Each row is a point on a tangle of strands that fork, close into loops and nearly touch. The rows are in no order.
Two points are linked if the straight distance between their rows is under 41.2. Some points are linked to none.
pasil: [  6 -12   0   7   1  -6  -1   8 -16 -16  10   1   0 -12  -4  -6   0 -18
 -13  18  -3   0  14  -6]
suv: [-23  11 -15  11  -2   7   7   3  12  -4  -2 -13 -25   2 -12  12  -4 -11
  -2  -3  -8   8   8 -17]
pog: [  9   1   3 -18  20   0  12  -1  17  -2   1 -14  24  -8  12  -7 -22  22
   0 -16 -11   4 -18 -11]
Tiv: [  2   1  20   9  14 -26 -18   5  -9  -4   2   0  -3  -7  14 -21 -12   2
  16   9   5  -3  -2  -2]
Famo: [-21   1  -5   0   1   5 -10   0   5  -1  -7   1  -8  19 -10  18 -12  -2
   0 -22   7  -4 -14   2]
dibo: [-10  14  27  -6  -3   2   6  17  -5  11 -14  -1 -12  -1 -16  20  16 -11
  -1  -8  -7  -2 -19  -6]
Mikov: [ -2 -13 -33   2   6  11  -5 -25   6  -5   8  -3  -5   9   7 -18 -14   8
  -1  18  18  -2  14   6]
Geke: [  9 -10   3  17   9 -15   2  -9   8 -10   8  12  -1 -15   9 -18  -5 -17
  15  21   1   6  10  -9]
furod: [-13  10  21  -9   5  -7  -2  -2   4   4  -7   5  11   3  -2  12   1  15
  17 -12  -8  -1  -7  -3]
poza: [13 -2 10 10 -2 -6  8  4 -5 19  1 12 -3 -6 -2 -7 23 -7  6 14 -1 -3  0  2]
kosu: [  5  -5  17  10   2 -19  12   3   2  16   3   6   6  -9   0  -9  11  -6
   2  -5 -12   9  -2  -8]
Dil: [ -4 -11   5  11   9   1 -20  -7  12  -9   3  -2  17   7  22  -4 -12  12
   3 -12  11   5  -9   0]
zovi: [ -7  -3   0   4  14  17  13   4   7  -2   0  10   1 -17 -16   0   8 -16
   0  23  -9   3  16 -15]
pof: [-16   9   1  -4   8 -24   7  -7   9  -2  -7  -1   1  13  -6  15 -13  20
  -7 -23  -9   4  -5  -1]
Mugak: [-11  -3  -4   8  -2  12  -2  -2   2  12  15 -18   2  14   6   0   1  15
   1  -8   3   3 -21  -7]
nudu: [  7  -1   3  -8 -10  28  16  13 -13  -6   1  -9   4  -3  -2  14  14  -4
 -17   6  -5  -1  -6  -3]
tipus: [ -8  -8  -2   6  -5   4   0  -2  -2  21   0  15   1   7 -16   3   7  -8
   4  -2  11 -11  -1   9]
Golu: [  9  12  -1 -13  10   3 -10 -10  -6 -10 -18   9  -7  10  -3 -10  -4  20
  16   4   3 -16   8  19]
zezi: [ 14   5  -9   6  -7  -9 -12 -10  -5  12   7   0  -2   0  -1 -27   6  11
  12  26  -1  -7  10   8]
bomo: [  4   3  11   5   3  -2  14   2  19  -6  -5  -2  -6  -2  12   4   5  -3
   2 -21  -7   4 -15  -1]
negi: [  0   6   6  -8  -1 -11   8 -17  15 -12 -16   8   7   8   0  21  -9  22
  -1 -24 -10   4  -1  13]
Lofe: [ -5   0   4   1   6  22   2   9  -7  -1   7  -4   7  -3  -6   9   2  -8
  -4   8  -6  -7  -3 -10]
Vefaf: [ -3   0  -5   1   2  -6   7 -14  11   8  10 -13  20   1   9  -6 -16  37
  -5  -8  -7  11  -7  -1]
zama: [ -9  12  -1  -2   5  -2 -26   9  -5  -9  -4   1  -8  -1  -1  -6  -5   4
   7  11   4  -4  15   4]
Rav: [  3   1 -18 -13 -28  16   1   5 -16  -1   4 -13  -7  11 -11  20   5  -2
 -17   3   4   0  13   9]
Sug: [  2   5   0 -16   6  -1  -1   8 -16 -17   1   3   9 -13 -14  17   2   2
   0   1 -13   2  11  -7]
gib: [-10  20  -2 -13  -7  20  -7   0   6   3 -25  11 -20  15 -10   7   1   5
   6  14  12 -21  10  21]
Zud: [ 27 -13 -10  11   2 -15  15 -20   8 -10  15 -14  16 -11  23 -18  -2  11
 -12   8  -7  12  -3   2]
soz: [ 11 -17 -12   8  23   4   4 -20  17 -15   0  -1   1   1  17 -20 -18  15
  -6  -9  10  -3   1  10]
baza: [  8  -2  -6  -2 -18   7 -13   6 -25  12   2   8  14  -4 -15  -9  10 -16
 -11  27  12 -13  16  10]
Zumet: [  5 -11   2  13   1 -12  13   4  21  -2   9   2  15  -9  15   2  -3 -20
 -15 -18   1  17 -19 -12]
Ralim: [ 20 -26   8   5   6 -25  23  -3  -5   7  11  12  19  -4  -1  -8  -6  -9
 -12 -13  -5   5  -7  -1]
vumu: [ -3  15 -14 -11   0  26  -5   2  -4  -7 -18  13 -21   3 -10  -2   3  -4
  -2  21  10 -15  26  15]
Tipig: [  4  -7  11  -6   9 -13  -3  -3  11 -17 -11   9   5   6   6  17 -15   6
   0 -33  -1  -7  -3  12]
palo: [  3  -6 -22   3   0  -8  12 -23   5  10  -1   6  -7  10   1 -16 -17  18
  -1  -1   7  -1  12  16]
Panun: [  7 -18  -6   0  18   6  -5   0   8 -27  -1  -1  -6  -3  20  -9 -15  -1
  -4 -18   9  -1  -2   7]
kelon: [ -2  -3   4  18 -15  15 -16   8 -11 -14  11  -7  -1  -8  24   4  14  -4
  -5  16   5  -3   2  -4]
Vam: [-19  -1  -8  -2   3 -32   2 -16   0  25   7  11   7   6 -17  -1 -12   7
   6  -6   0   5  10  -4]
mif: [ -1 -20   6  19  -3  -8   2   3  -4   3  19  -9  10   7   3  -8 -15 -18
  -2  -6  10  -2 -13 -14]
bote: [ -5   4  -2   3   3  17   6  16   7 -19   8 -24 -20  -4  15   9   2 -12
 -13 -11  -5   8  -9 -14]
dad: [ 15   2  10  -1  -1   1 -19  10 -13 -45  10  -7  14 -23  20   6   0 -11
  -7   3  -6  12   2  -6]
dovu: [ -1   0   4  -1 -10 -18   0  10   6  -5  12 -16  18 -12  19  10   0   4
  -9 -15 -14  15 -12 -15]
difan: [ -9  -5   7  -3  -2 -25 -13  -9 -25  29   0  11  18   5  -8   2   7   3
   1   9   7  -1  11   4]
Zigas: [ -3  -9   5   2  -7 -28   4  -2  -3   3   4  15   1   3  -3  14   2   2
  -8 -19   0   3   7   5]
pidag: [  7  18 -20  -6 -11   5  -9  -2  -7   5  -4  -6 -18  -1   5 -28   8  12
  11  30  -5  -8  10   7]
bufam: [ -3   5  21   8  -2  17  -5  21   6   0  -5  -4   7 -10  14   2  19 -13
  -1   3   3   1 -10  -8]
Zefa: [  1  -4 -27   5 -20  19 -12 -13  -7   9   4  -4  -4   5   3 -11  13   7
  -2  31  17  -6  12  12]
Zutab: [  1   3  -1   2  13  15  29   7   9  -1   2  -3 -13 -13 -13  -3  -1 -18
   7  10 -16   2   2 -15]
Zavi: [ 16  -7  15 -21   5  -9  11  -1   5 -15  -6  17  28 -24   7   8   4 -12
  -4 -23  -8   6  -1  -5]
sil: [  9  11  19  -7 -15  -9  13  14 -12  -6 -11   2 -19   7  -3  24  12  -2
  -4 -17 -11  -3  -2  15]
pon: [ 14  -4 -10   0  -3   4  -4   3 -16 -10  10 -12   5  -4   5  -7   9   8
  -5  12  -9  -6   4   5]
mese: [  8   0  21 -14   9  -5   1   0   7 -15 -18  18  12  -3  -2  25   2  -4
   4 -22  -2  -1  -2  11]
vufa: [-24  14   3   6  10  19 -12   3   7 -11  -8  -2 -12  -3   2   2   3   1
  10  13   4  -9  10  -2]
remes: [ -4  10  28  -8   7   2 -20  12 -10  -4  -6   3  23 -15   8   9  11   1
   8   5   4  -1  -3  -8]
lal: [  6 -13 -12  -9   8  20   4  -6  -1   5  -1  12   8   7 -12  -1  -5  10
   9  -3   2  -9   2   5]
fumav: [-10  14  -5   8  -9   8  19  -5  30   6  -7 -13 -23  16 -10  16   9   1
  -2 -15 -19  13 -19  -9]
Mera: [  0   0   7  18   6   7  10  -2  26  20   4   0  -4  -4   9  -9   0 -13
   9 -13   3   1 -27 -13]
kug: [  4  -2  19  -8  14 -13  18   7   6   5  -5   4   2   2  -8   8 -16   0
   1 -34  -8  -4 -26  -4]
kuge: [  1   2   4  10  -8  -6   6  -8  10  16  12 -13   8   9  12  -2   4  32
   5 -10  -6   8 -14  -3]
buvi: [-13   1  15   1  -4 -17 -16   4 -13  -5   8 -12  14  -5   9   9   4  11
   8  -2  -3   7   6  -7]
Golef: [  3  -4   0   8   9  10   8   7  11 -12   7  -9  -9 -12  15  -2  -1 -17
  -5  -1   2  10  -2 -15]
Kedol: [ 18  -3 -24 -19 -18  18   5   3 -22   2   3  -7  -7   7  -6  -3   8   0
 -12   6   3  -9   9  10]
tivov: [-13  13 -13  -9 -17   5   6   5   1   8 -12   4 -22   9 -23  16  -5 -11
   0   3   7  -8  14   1]
Nog: [-11 -10  10  11   2   1  -6  17 -10  -8  15 -14  -4   8   2   6 -18 -14
  -5 -13   5  -2 -12 -11]
Mipu: [ 14  -4   9 -12   3  -9  10   4 -14   5 -13  25  -4  -1 -14   5  19  -3
   5  -1  -4  -9   7  19]
Momuk: [  0  -2  -8   0 -18 -26 -18  -5 -20  21   3   3   3   7  -4  -8  -2   8
   3  15  14  -4   8   8]
Met: [-22  11  11 -20   2  -2  -4   3  -7  -5 -17   0   6   9 -19  28  -3   9
  13  -9  -4 -11  -4   0]
modu: [-23   1  -8  10   1  21   1   5   5   7   6  -8  -2   5 -26  15   3 -17
  -8  -7   0   3 -13 -18]
keb: [ 14  -4  10  -3  11   4   2  -4  12  -9  -3   9  15 -13  18  -5   8   0
   8  -4  -1  -1   0  -4]
rur: [ 19  10 -24 -15 -17  -3 -30  -9 -12  -3 -10  13  -5  15  -4 -13  -7   7
  -1   9  22 -11  10  15]
kezuv: [ -5   2  -5   9   2 -20  16  -4  10  12   9  -3  -2  -6  -4   5  -1   3
   1  -5 -14  14   0  -8]
Puda: [ 11 -17 -20  13  13  -7   4 -15  10  -1   1  -5  -8  13  12 -30 -22  18
  -9   3   9  -1   4  21]
Fena: [ -6   2  26  -4   7 -11  -9   7  -2  17 -12   1  24 -14  10   7  23  -1
   9  -4  -1   4 -12  -7]
Zanon: [-14   3 -11   2 -12   5   2   5 -10  13   8  -1  -8  -2 -16   1  -3 -18
  -3  22   2   1  15  -1]
Gak: [  7 -10  21   3   4 -10 -19   5  10  -5   4   2  26  -6  28  -8  -6   4
  -4 -25  13   0 -16   4]
Pafi: [  1   5   6  -4 -12  17  14   0  10  -3  -1  -8   5   6   4  28  13   5
 -12 -29 -14   6 -20  -9]
Nus: [-18  17  -4   4 -12  26  12   2  18  12 -12 -10 -16  12 -20  17  14   4
  -2  -2  -8  -1 -15  -1]
sono: [  4   6 -16   0 -13   8   2   8  -8   6   0   1 -15 -13 -17 -10   5 -11
 -10  33  -2  -5  25   0]
gimov: [ 14  22 -12 -12 -18  -4   0  15 -10   6 -11   6 -20  -7 -11  -8   1  -2
  -8  32   0  -4  23  11]
mesos: [ 10   3   5  -9   6  -8  14  -2  32   1 -10   6  29 -21  24 -17  -4   3
  -4 -14  -1  12 -16  -4]
Tas: [ 17  -7  -4  -5   8   4   8  -9  26  -8  -2   5  34 -17  21  -6  -5  13
 -17 -10  -2  12  -3   2]
netur: [ 14 -11   9  -3   1 -12 -27  -3 -22 -19   2   9  26 -12   4   2  11   8
  -3   1  -7  -1   8   3]
nibem: [  6   4 -26   0 -15  15  -9  -6  -5   0 -12  10 -11   3  -2  -7   8  -2
  -3  17   9 -12  21  13]
fatof: [-21 -13 -15  11   4  14  -6   1  -1   7  19  -1   7   6 -14  -2 -12 -15
   0   2  10  -3   2 -14]
zoket: [-10   2   4  -2  -4   1  17  -2  14  18  -7  12   8  -4 -16  23  23  -6
   0 -14 -16  11  -8 -13]
kob: [-19  15  13   8   4  -4   0   7   2  18  -6   1 -14   0  -5   3   6   2
  14   8  -3   3   2  -5]
Sidir: [  5  -4   1  -8  13  25  10  10  -6 -18  -2  -4   3  -1   6   2   1   4
   7   1  -5 -10  -4 -10]
fut: [ -6   2 -25  -7  -1   0 -21 -15   1  -5   3  -5  -5  11   9 -19 -21  17
   7  10   9  -5  13   6]
Zozad: [-12   5   2  16  13  14   0  -9  33  18  -4   4 -14   2  -6  -4   8  -8
  15  -7   6   1 -10  -6]
Bon: [  4 -14 -13   0  10  19  11 -15  17  20   8   7  14   5 -12 -10  -7  -3
   5  -7  -4  -6  -6  -2]
levir: [ -1  11 -13 -10  -9  12  14   7  -8  13  -6  -8 -24  21 -11   5  -6   3
  10   0   6 -13 -12  10]
buzi: [ 11  -3  19 -15   4 -19  18  13   1  -3  -6   3  19 -19   7   4   4 -19
   1 -19 -10  11 -13 -10]
nofu: [ 22  -1  13  -8   8   7 -10  -4   1 -16 -10  11  10 -15   6  -8  24   9
   5   4  -7  -9   5   4]
laf: [ -7   1   4 -10  11   1  20   2  13  -1  -7   2  11  -2 -13  13 -11   2
   0 -17 -12   2 -13 -12]
natu: [ -9  18 -16  -4  -9   0   3  -2   5  25  -1  -6 -17  22 -12  -4  -5   2
  14   6   4 -10   3   6]
Badut: [-20   5   0  11  -3  -5   9   0  12  25  -3   8  -6  10 -30  13  16 -14
  -3 -15 -13   9 -14 -14]
sek: [ 12 -24  -7  21 -12  -5   0  -5  -8  -3  18 -15   0  14  18 -19  -7  -8
 -10   0  11  -3  -8  -5]
bebef: [-13  11 -16   5   9  14  -4  -8  10   1   5   5 -24   0   0 -17 -12 -11
  13  19  14  -5  16   2]
pamup: [ -5  -7  -8   2  -2 -22  -8  11 -23   3  13  -6   0   1  -8 -19 -20 -11
   8  22   5   4  11  -5]
ruv: [-23  -6   5  12   0  19  -6  11  10   1  -4   1   2  11 -10  22   1 -12
  -3 -21   4  -5 -16  -5]
mevob: [ -5  -1  18  17   2 -15   8   3  11  20   9  -2   6  -8   1  -5   4 -18
   6  -9   2   7 -18 -17]
kan: [ 21  16 -32 -17 -19   2 -15 -12  -7 -15 -18   7 -24  10   2  -5  -3   8
 -11   9  24  -3  19  23]
far: [  4  -1 -12  -1  -9 -15 -21  -4 -13  -7  -3   8  -3  13   1 -14 -11   5
   0  -3  21  -4  11  23]
Lado: [ -3  -1  16   2  12   4 -22   7 -15   9  -6   4   8   2  -3 -10   9  -2
  11  17  12 -14  -2   4]
pez: [  3   4  17 -10  -3 -13 -15   8 -23   4 -14  19  -3   3 -12  11   9   4
   3   0   4  -9   7  20]
led: [-15  10   8  -3 -17  -2  -2  14 -21   5  -3   2   1  -2 -15  29  14  -1
  -9  -1  -4   6   5  -6]
Sof: [-20   3  -2 -10  -1  15  -6   2  -8 -10  -5   2   9  16 -15  24  -7   6
   1  -8   5  -9   1   1]
Dal: [ 14   6   9 -15   9   5 -22   2 -11 -20 -17   8  -4  -8  -1  -6  12  18
   9   4  -9 -11   8  18]
Bep: [ 11  -4  19   2   9 -10 -24   9 -15  -5  -1  -3  10  -7   2 -23   2   6
  11  23   2 -13   0   0]
Rova: [  2   7 -16  -9 -22 -19   0   9 -11  14   0   1 -24  18  -8  -4 -16  -7
  -1  -5  12  -6   6  17]
vuban: [ -7  -5   6  -3   8  -6   1   0  21  16  -5   2  42  -7   1  -1 -14  -6
  -3 -25  -1   7 -33 -18]
vug: [ 20  -9   4  -2   9   7 -10   7 -10 -24   6 -13   4  -4  17 -12  -3  -1
  -7   2  -3   2  -3   0]
moko: [ -1  15  -3  -5 -12   7   9  -4  -1   1 -20  11 -32  16 -11  16   2  -8
   2   5   4 -11  13  19]
Miru: [  0  -7 -24   7  14   7  -1 -17   8  -6  10  -1 -16  -2   3 -29 -23  -7
  12  13   9  -2   9   5]
sudo: [ 21  -2 -22   0   9  24  -7  -8  -8 -17  -1  -3 -12  -1  10 -22  17  11
  -2  17  -1  -4   8  11]
mive: [  0   1 -21  -1  -7  21  23 -11   0  19   0 -10 -25  22  -7  -5  -3   6
   3  -9   9  -6 -11  11]
Fisak: [  8   2  15   0 -19  20  -1  18 -25  -3   5  -3  -2  -8  -1  13  21  -6
 -17  10  -8  -1   8  12]
vuvu: [-20   5  -5   2   3 -33   2  -8   2  13   8  -6  -3  13 -15   3 -26  15
   1 -19  -4   6   0   1]
Dufen: [  7 -15  15   7  16 -17   2  -4  -3   9   7   5  17  -5   0 -23  -5  -6
  13  16   9  -3  -4 -13]
Lor: [ -1  11  10   0   3  24  16  11   3 -16 -10 -13 -25  -1  11  20  11 -10
  -7  -9  -9   3  -2  -7]
Fuzu: [ 13 -13   3  17  -4  -1   5   4   0  -3   3  14 -12  -4   5  -8  16 -14
  -4   5   5  -6   7   9]
kabel: [  3  -1  -4   1  14   9  12   1  10 -12   7  -8 -17  -7   4 -19  -5  -7
   5   9  -4  -3   6 -11]
Befe: [ -5 -11 -11   1   1  -1  11   3   1 -11   9   3  14  -9  -3  18  -1 -10
 -10 -11  -6   9   5 -11]
tilos: [-11  13  -5  10 -17 -10  14  -9  12   1   1 -17 -23   5   3  18   6   5
  -5 -13 -12  10  -9  -6]
Vapus: [  0 -10 -21   3  -8 -10 -16  -6 -16  -6  16  -3   7   5  -9 -19 -23 -11
  -2  17  18   0  13  -4]
pip: [  1   7   5  -4 -14  -7  11   6  -6  -1  -3 -13 -11  14  -2   9  -2  20
   5 -15  -4 -11  -9   6]
lusu: [ -3  18  20  -4  -8  -5  16  13   2   2 -14  -9 -14  12 -11  25   5  -8
  -4 -17 -20   4 -19   3]
pepi: [ 14 -20   4   3  23 -22  14  -6   5   5   2  17  12  -3  -4 -20 -17   1
  -4 -11   1   5  -4   9]
Gem: [ 19 -14 -12  -5   9  11  11 -15  12 -24   2  -2  18 -11  23  10  -8   9
 -20 -21  -4  14   2  -2]
mev: [-16   6  26  -2   5   0  -5  22 -11  13  -7  -7  -1   8  -9  12   0  -7
   1 -14   4  -5 -24  -7]
tema: [ 15   3 -29  -3 -11  15 -14 -15  -9  -5  -1 -12  -6  -1   6 -23  19  13
  -3  34   4  -1  10   3]
rigug: [ -4  -7  -4  12  -1  11 -22  -6   1  -8   8  -7   3   3  17  -7   3   4
   0   3  11  -2   5  -1]
nidig: [ -3  15   8  -8 -14  15 -24   9 -24 -17   2 -15 -11   1  12  13   9  12
  -7  11  -3   6  12  18]
viris: [  6 -11 -15 -14  12  14  10 -20   9 -20  -4 -11  -1   3  17   2  -2  16
 -14 -12  -1   7  -2   0]
dev: [ -4   4   9 -14   9 -12   8   0  12  10  -2   7  19 -14   3   7  -3   6
   9  -9 -13   4  -6  -9]
tufek: [  1   6 -11  -2   2 -13 -27  -4 -13 -13   2  -2  -2   2   2 -20 -16  17
   8  19  -1  -5  16   3]
pufus: [  1   6  10   7  -2  -5  12  -5  15   6 -13  17   3 -13   3  16  24  -2
   1  -4 -11   6   4  -9]
bito: [  6   4  -2  -1 -20 -17   7   8  -8   9   9  -5 -18  16  -6   8  -8   9
  -9 -18   0  -3  -4  19]
rog: [-24  -2 -11   8 -12   8  -6   7  -7  16   9  -6   0  13 -24   5  -4 -14
  -6   8  -4   4  -3  -7]
Susu: [ -4  -7  -7  11   0 -25  -3 -11  -6  15  17   0   1  -1  -7 -22 -19  -6
  19  21   8  -2  10  -1]
nari: [ 11  -8  -7 -17   9   6  16  -9   0  -5   3  -9  -3   6   4   0  -7  22
  -7 -12 -11  -3  -1  11]
kep: [ 17   1  14   6  -1  16 -18   6  -5 -31   1  -3   9 -18  23  12  13  -5
  -8 -10  -4  17   2   4]
Funib: [ -6   6   3 -11 -20  10  -2  14 -20   8  -2  -1  -4   5 -16  19  10  -8
 -15  12  -3  -3  13  13]
fum: [  8 -12  11   2   5 -11  -7   6 -13 -27  13   0  19 -20   3  -1  -1 -17
  -8   8  -3  10   6 -11]
Tig: [ -6  11  29   2   3 -12  -3   5   3   8 -14  10   3 -17  12   9  27  -3
  12   6  -4   5   2  -8]
bula: [  2 -20 -22   1  -4 -11 -16  -9 -17 -11   6  15   3  10  -6  -8 -15  -4
  -9   3  17  -4  14  13]
Nenat: [ -4 -20 -14   8   8   3   9 -11   7   8  18   4  20   0 -13  -5 -11  -3
   5   6   3  -2  -1 -11]
tuke: [ -1   6  -9 -14  21   6  -4  -5   1 -14  -3   5  -9  -1  -5 -14 -16  12
  17   3 -10 -13  15   3]
nokek: [-17  -9   5   6  15  -6   7  -7  20  23   4   8   1   5 -29   1   1 -12
  -7 -21  -9  13 -21 -17]
mur: [ -5  -3 -21   8   2  -9   7 -23  15  16   8  -7  10   5  -3  -7 -24  26
  -8  -3  -2  11   4   9]
Bupil: [  8  -5  11  16   9  -4   0  12   3 -12   4   4  -8 -26   7  -8   4 -17
  -1  21  -8   3  13 -11]
kos: [  3  17 -23 -14 -29   2  -1   3  -1  14  -1   6 -25  11 -15   6  -8 -12
   0   7  23  -4  10  10]
Vime: [-21  11  10   6  -7 -19   7  12 -11  15  -4  -5 -11  -9 -17  24   9  -4
  -5   2 -13   9  10  -7]
Zes: [ -2   9 -12  13 -11 -10  -7 -13   6  15   1   5 -12   7   4 -11  11   9
  11  10   7  -3  12  11]
rute: [ 13  -6   7  -9   9  23  -3  15   0 -24   7 -15   3   2  19   1   3   1
  -2 -10   4   1 -16  -5]
zul: [-16  12  -7  17  -8   8   6  10  11   1   1  -3 -21  -4   0  11  16 -12
  -6  14  -3  11   9 -13]
zepu: [ 10  -7  21  -3  18 -20 -11   2  -5 -13  -1  12  18  -3   7  -6 -24   6
   0 -14   8  -3  -5   0]
nebur: [  5 -10  11   0   3   1 -17   7 -27  11 -10  15  12  -2 -18 -13   9  -9
   2  25  10 -13  10  11]
bimov: [  6   0  -9 -17  20  24   4  -2  -4 -17  -6  -1  -2  -2  -4  -9   3   4
  12  17 -10  -9  11  -1]
tasil: [  3  20   0 -13 -16  -8 -12   9 -18   9 -10   9 -15   7  -6  -6   0  11
   8  24   7  -7  14  17]
tade: [ -8   5 -13   1 -10  25  13 -14  14  19  -5  -6 -12  21  -5   6  13   7
  -3  -6   1  -3 -16   4]
manog: [  8  -1   7   6   5 -12  14   2  35  11   2  -4  21 -12  21 -14 -18  -8
 -10 -19  -1  15 -31 -11]
vif: [ -1  21  14  -3 -20   6 -16  11 -16  -7  -7  -6 -10   7   6  15  15  15
   5  -1  -3  -1   0  21]
Fuve: [-10  -2  20  -3  -2   1  -8  27 -20   0   7  -9  -3   6  -8   7  -7 -11
  -1  -3   4  -9  -7   4]
neneb: [  8  -1  24 -14   7 -22  19   7  10  14 -10   8   7  -8   2  11   6  -5
  -1 -27 -11  10 -27  -4]
rari: [ -8  -5   3  -3   0 -23   1   3 -15  11   1   6  13  -6 -13   5   5  -5
   1   7   1   3  19  -2]
rad: [ 20 -30 -19  16  -1   5  17 -25   6  -8  15 -10   8   0  19 -18   1   5
 -11  12   5   8   0  -4]
Nadeg: [ -4  -4 -17  -4   8  22   2   1  -9 -17   3  -7 -22   7   5   4  -5  -1
  -9   6   6  -2  10   3]
Mibi: [ 16  -2  11 -13  -3   4   8  -4  -3 -10 -13  20   1  -4   0  17  17   4
  -3  -9  -9  -2   7  11]
basus: [ 13  -2  -6  -4   2 -11   2  -2  -7  -2   5  -4   1   0   7 -11  -2  20
   4  -2  -2  -5   5   7]
bubin: [-15  19 -15   0  -4   4   6 -16  11  13   5 -13 -22  10  -9  -7 -11  18
  17   6   4   1   3   5]
nizib: [ 19 -29 -12  17  -7  -7  12 -12  -2   4  17  -9   0   3   3 -23  -5  -9
  -7  18   6   2   6  -2]
Nurur: [-16   4  -2   9   9  16  -7  -8  19   3  -2   2 -17   6   5  -4  -4  -1
  15   1   9  -6   3   3]
fuf: [  9  -2  -2   4  -7  26  -8   3  -3 -26   3  -9   2 -12  25   9  24  -3
 -15   5   0   5   1  -5]
Durop: [-15   1 -11  15 -11  19  -5  -2   7  18   8 -14 -13   4   2   0   6  -2
   0   8   8   1  -7  -6]
Rapap: [ 10  -4 -11  13  -4   9  16 -15  10  10  10  -3   0  -4  13 -11  14   6
   4   9  -3   5   1  -1]
torun: [ -4  12  27   1  -5  15   8  21   5  -9 -12  -2 -11  -5   1  16  13 -12
 -11  -3  -9   1 -12  -2]
Suzup: [  5   0  13   3  24 -20 -17  -2   2 -17  -3   6  17  -7  16 -17 -21   9
  13   2   0  -6  -2 -11]
tekif: [-12   2 -14   5   2  -9  17  -7  13  -3   5 -11 -12   6  -2  12  -9  -1
 -11 -12 -10  14   3 -11]
fazi: [-14   2  -7  -8   8  17  -8   1  -2   6   1   4   7  11 -13  -1  -8  11
  18  12   1 -17   6   1]
tobet: [-14  -6   7   5  15  -4  -3   3  21  17  -7   8  16   1 -16   2 -12 -15
   0 -29   1  14 -28 -18]
zak: [ 16 -16   1  11   5 -10  10 -12   7  -5  13  -2  18  -4  15 -15  -9  -3
  -2   2  -3  10 -12 -10]
Pona: [ -1  17  -4 -12 -11  -1  -3  -3  -8  -8  -8  -6 -17  13   4  15   3  18
   6  -1  -3  -7   3  17]
denaz: [  4  -3  28  -7   9 -23 -18  10  -3  -4  -4   8  15 -10  17  -2  -4   4
   3 -19   1   4 -10  -2]
Pokud: [-19   7  -5  -4  -6 -25   9  -6 -10  28   1   5  -2  -3 -24  12   5  -2
   1   4  -4   9  13  -8]
rom: [  9 -19  11   7   4 -20  13  -2   7  -1   1  15  26 -17   5  -8  -4 -25
  -8  -8   6  11  -9 -12]
zamaz: [ 12  24  -8 -13 -14  11 -16  11 -11  10  -5  -6 -19  10   4 -20   3   6
   3  31  10 -14   9  12]
Vep: [ 22   3  17 -16  -5   5  -9   6 -25 -17  -3   2  -4   9   5   8   0  11
   1 -12   0  -9  -1  19]
fodu: [  2 -12  -9  14  14 -13   1 -19   0   2   9   6   6  -9 -12 -24 -10 -17
  10  29   0   2  16  -9]
Vuf: [-10 -12  13  11   8   9   2 -10  14   5   3  10  29 -16   6  -6   8 -18
  15  17   8   4  -4 -22]
kikav: [ -8  10  26  -4   7  10  -9  15  12  -7  -8   2  19 -20  12   5   9 -18
   5   4  -6   2 -10 -20]
tok: [-25   5  -5  13  -5  15   2  -3  13   4   6 -18 -10   1  11  15  18   2
  -4   5  -2   9  -2 -17]
lufa: [  1   1  21  -9  -2 -25   5   8  -7   0  -6   4  -6   4  -6  24   4  -4
  -2 -20  -4   6   0  11]

How many points has the smallest loop of links through each point below? Write - if it is on no loop.
fut => 8
rad => -
rigug => -
sono => -

A piece is two or more points that can be reached from each other along the links. Count, over all rows, the pieces, the separate loops (a circle has one, a figure eight two, a Y none), the forks (points with three links) and the tips (points with one).
pieces => 5
loops => 1
forks => 11
tips => 19
